Points, in no order, along strands that fork, close into loops and pass close to each other.
Two points are linked if the straight distance between their rows is under 28.9. Some points are linked to none.
Z550: [ -8   9 -15   9  17  -1  29  -4 -16 -14  40 -10  18   7  -8]
Z619: [ -7  13 -11   2  -4   2   6  -9 -13  -7   5   6  -4  -3  -1]
Z22: [-11  12  -4  -2 -19  12  -5 -13  -5  10 -35  18 -20   0  -1]
Z505: [  1   2  -6  -8   4   8 -11   5   3 -15  18 -21   7 -25  12]
Z955: [-11   8 -20   7  14  16  19  -4 -15 -24  38 -27  12 -11  -4]
Z812: [ 16 -26  22  -9   4 -12 -13  14  20  13 -10  -2   7   7   7]
Z138: [ -5   4 -10  -8 -13  24  -7  -7 -12 -17   6 -11   3 -36  11]
Z988: [ -3  11  -2  13  -1  -9 -11   3  10   6 -19   6 -17  12 -11]
Z899: [  5  -7   9  15   2 -15   7   5   4  11 -17  10   0  18 -10]
Z881: [-16  19 -11  -3 -20  16  -7 -13  -8   4 -25  18 -19  -2  -1]
Z905: [  3  -8  18  -3  -9   1   0 -12  -2  15 -43  13 -15  -4   4]
Z43: [-15  12 -22   8   1  26  12 -10 -18 -28  29 -21   5 -19  -3]
Z996: [  2   4   1 -12   1  -4 -36  10  22  -2  -4 -13 -13 -14  12]
Z744: [ -1   6  -1  21  12 -15   4   9  14   6   3   3   0  31 -18]
Z385: [ 12 -13  14  17   7 -15  10  15  18  15   3   6  13  35 -15]
Z811: [-15  14 -12   0 -18  13  15 -19 -25  -1 -12  24  -6  -1  -3]
Z567: [ 0  4 -8  6 19 -7 23  1 -8 -5 38 -6 20 16 -8]
Z979: [ -3   5   1 -13 -15   7 -16  -7   0   4 -23   6 -17 -16   9]
Z665: [ 16 -15  13 -14   9  -7 -20  18  23   5  16 -12  13   1   9]
Z891: [  2  -1   0 -13  -8   3  -9  -1  -4  -6  -2  -4  -2 -23  12]
Z109: [  8  -5   0 -12   8   4 -13  12   9  -9  23 -24  15 -22  14]
Z717: [  6 -10  12  -6  -3  -7 -13   2   6   9 -24   4  -9  -6   7]
Z890: [ -6   8   1   8 -13   2   0  -9  -3  12 -35  17 -19   6  -8]
Z472: [  8  -6   1  13  14 -15  19   5  -1   7  23   8  19  30 -13]
Z132: [ -1   3  -6  -9  -8  13  -7  -2  -6 -13   7 -11   2 -30  12]
Z534: [ 20 -29  23  -1   5 -13   7  12  13  17   2   5  17  21  -2]
Z528: [  0   9  -1  -6  -4  -1 -33   6  18   1 -16  -5 -22 -10   6]
Z378: [  6 -12  18  -4  -6  -5  -7  -3   4  13 -36   7 -12  -3   6]
Z574: [-20  19 -14  -1 -20  19   6 -18 -19   0 -18  24 -12   0  -2]
Z590: [ -7   3  -2   1 -16   7  20 -21 -25   7 -23  26  -7   3  -4]
Z32: [-21  21 -21   7  16   5  15  -2  -6 -21  34 -19  -4   5  -9]
Z876: [ -9  16 -13   4   4   1   4  -5  -6 -12  16  -4  -4  -1  -2]
Z730: [ -1   7   1 -11 -11   5 -27   0  10   4 -22   1 -21 -14   9]
Z217: [ -9  13 -12   3 -10   5  14 -15 -22  -5   1  15  -4  -2  -5]
Z7: [ -2   2   0 -12 -15   8  -6  -8  -9  -1 -13   6  -8 -19  10]
Z945: [-14  19 -17   6  12   0   6  -2  -3 -15  25 -11  -5   5  -6]
Z605: [  5 -13  12   2  -5  -7  19 -14 -17  11 -27  19  -2   3   0]
Z595: [  6  -4  10  23   7 -16   7  16  22  12  -4   4   7  35 -19]
Z168: [  5 -11   9   7   0 -13  11  -2  -5  11 -20  13   0  10  -4]
Z240: [  3   1  -3   6  17 -10  16   4  -3  -1  32  -1  17  20  -9]
Z974: [ -2   7  -3  15  21 -12   6  10  15   2  23  -4   4  36 -18]
Z209: [-19  19 -22   8  -5  26  14 -14 -21 -25  23  -8   1 -15  -5]
Z659: [ 10  -7   4 -14  11  -2 -17  15  16  -4  23 -18  14 -11  12]
Z213: [  8 -13   7  -8   0  -8   4  -1  -7   3  -3   4   8  -7   7]
Z839: [  0  -7   6  -4 -11   1  16 -18 -22   8 -24  20  -4  -3   2]
Z187: [  8  -6   6 -18   1  -3 -31  12  18  -3   0 -16  -3 -22  17]
Z5: [ 20 -31  26  -6   4 -11  -2  13  17  17  -6   2  15  14   4]
Z313: [ 12 -14  10 -20   1  -4 -22  12  13   0   0 -14   6 -22  18]
Z114: [ -3  -1 -14  -2 -13  34   0  -9 -20 -22  11 -15  11 -39   8]
Z527: [ 14 -12  12 -11   9  -9 -26  19  31   6   8 -12   5   6   7]
Z959: [ 17 -22  17   9   6 -14  17  12  10  17   8   9  19  31 -11]
Z285: [ -3   5   6  16  -9  -6   6  -4  -2  14 -36  16 -15  12 -13]
Z76: [  0   5  -4   4  13 -10  -5   7   8  -2  14  -4   1  12  -3]
Z506: [ 11 -16  13  -7   3 -12 -15  10  14   9 -13  -1  -1   1   6]
Z536: [-14  14 -19   9  17   6  26  -4 -14 -20  40 -18  10   3  -9]

A piece is two or more points that can be reached from each other along the links. Count, over all rows, the pieces, the separate loops (a circle has one, a figure eight two, a Y none), the forks (points with three links) and the tips (points with one).
pieces | 3
loops | 0
forks | 3
tips | 9

A tip is a point with one link. Name the tips that can be reached along the links from each point below, in the order of the rows.
Z536 | Z899, Z472, Z209, Z285
Z505 | Z313, Z114, Z527
Z378 | Z905, Z974

Name the points in between on the shortest way along the links from the first point to the second, in order.
Z209, Z945 | Z43, Z955, Z536, Z32
Z890, Z619 | Z22, Z881, Z574, Z811, Z217
Z730, Z505 | Z979, Z7, Z891, Z132
Z717, Z595 | Z506, Z812, Z5, Z534, Z959, Z385
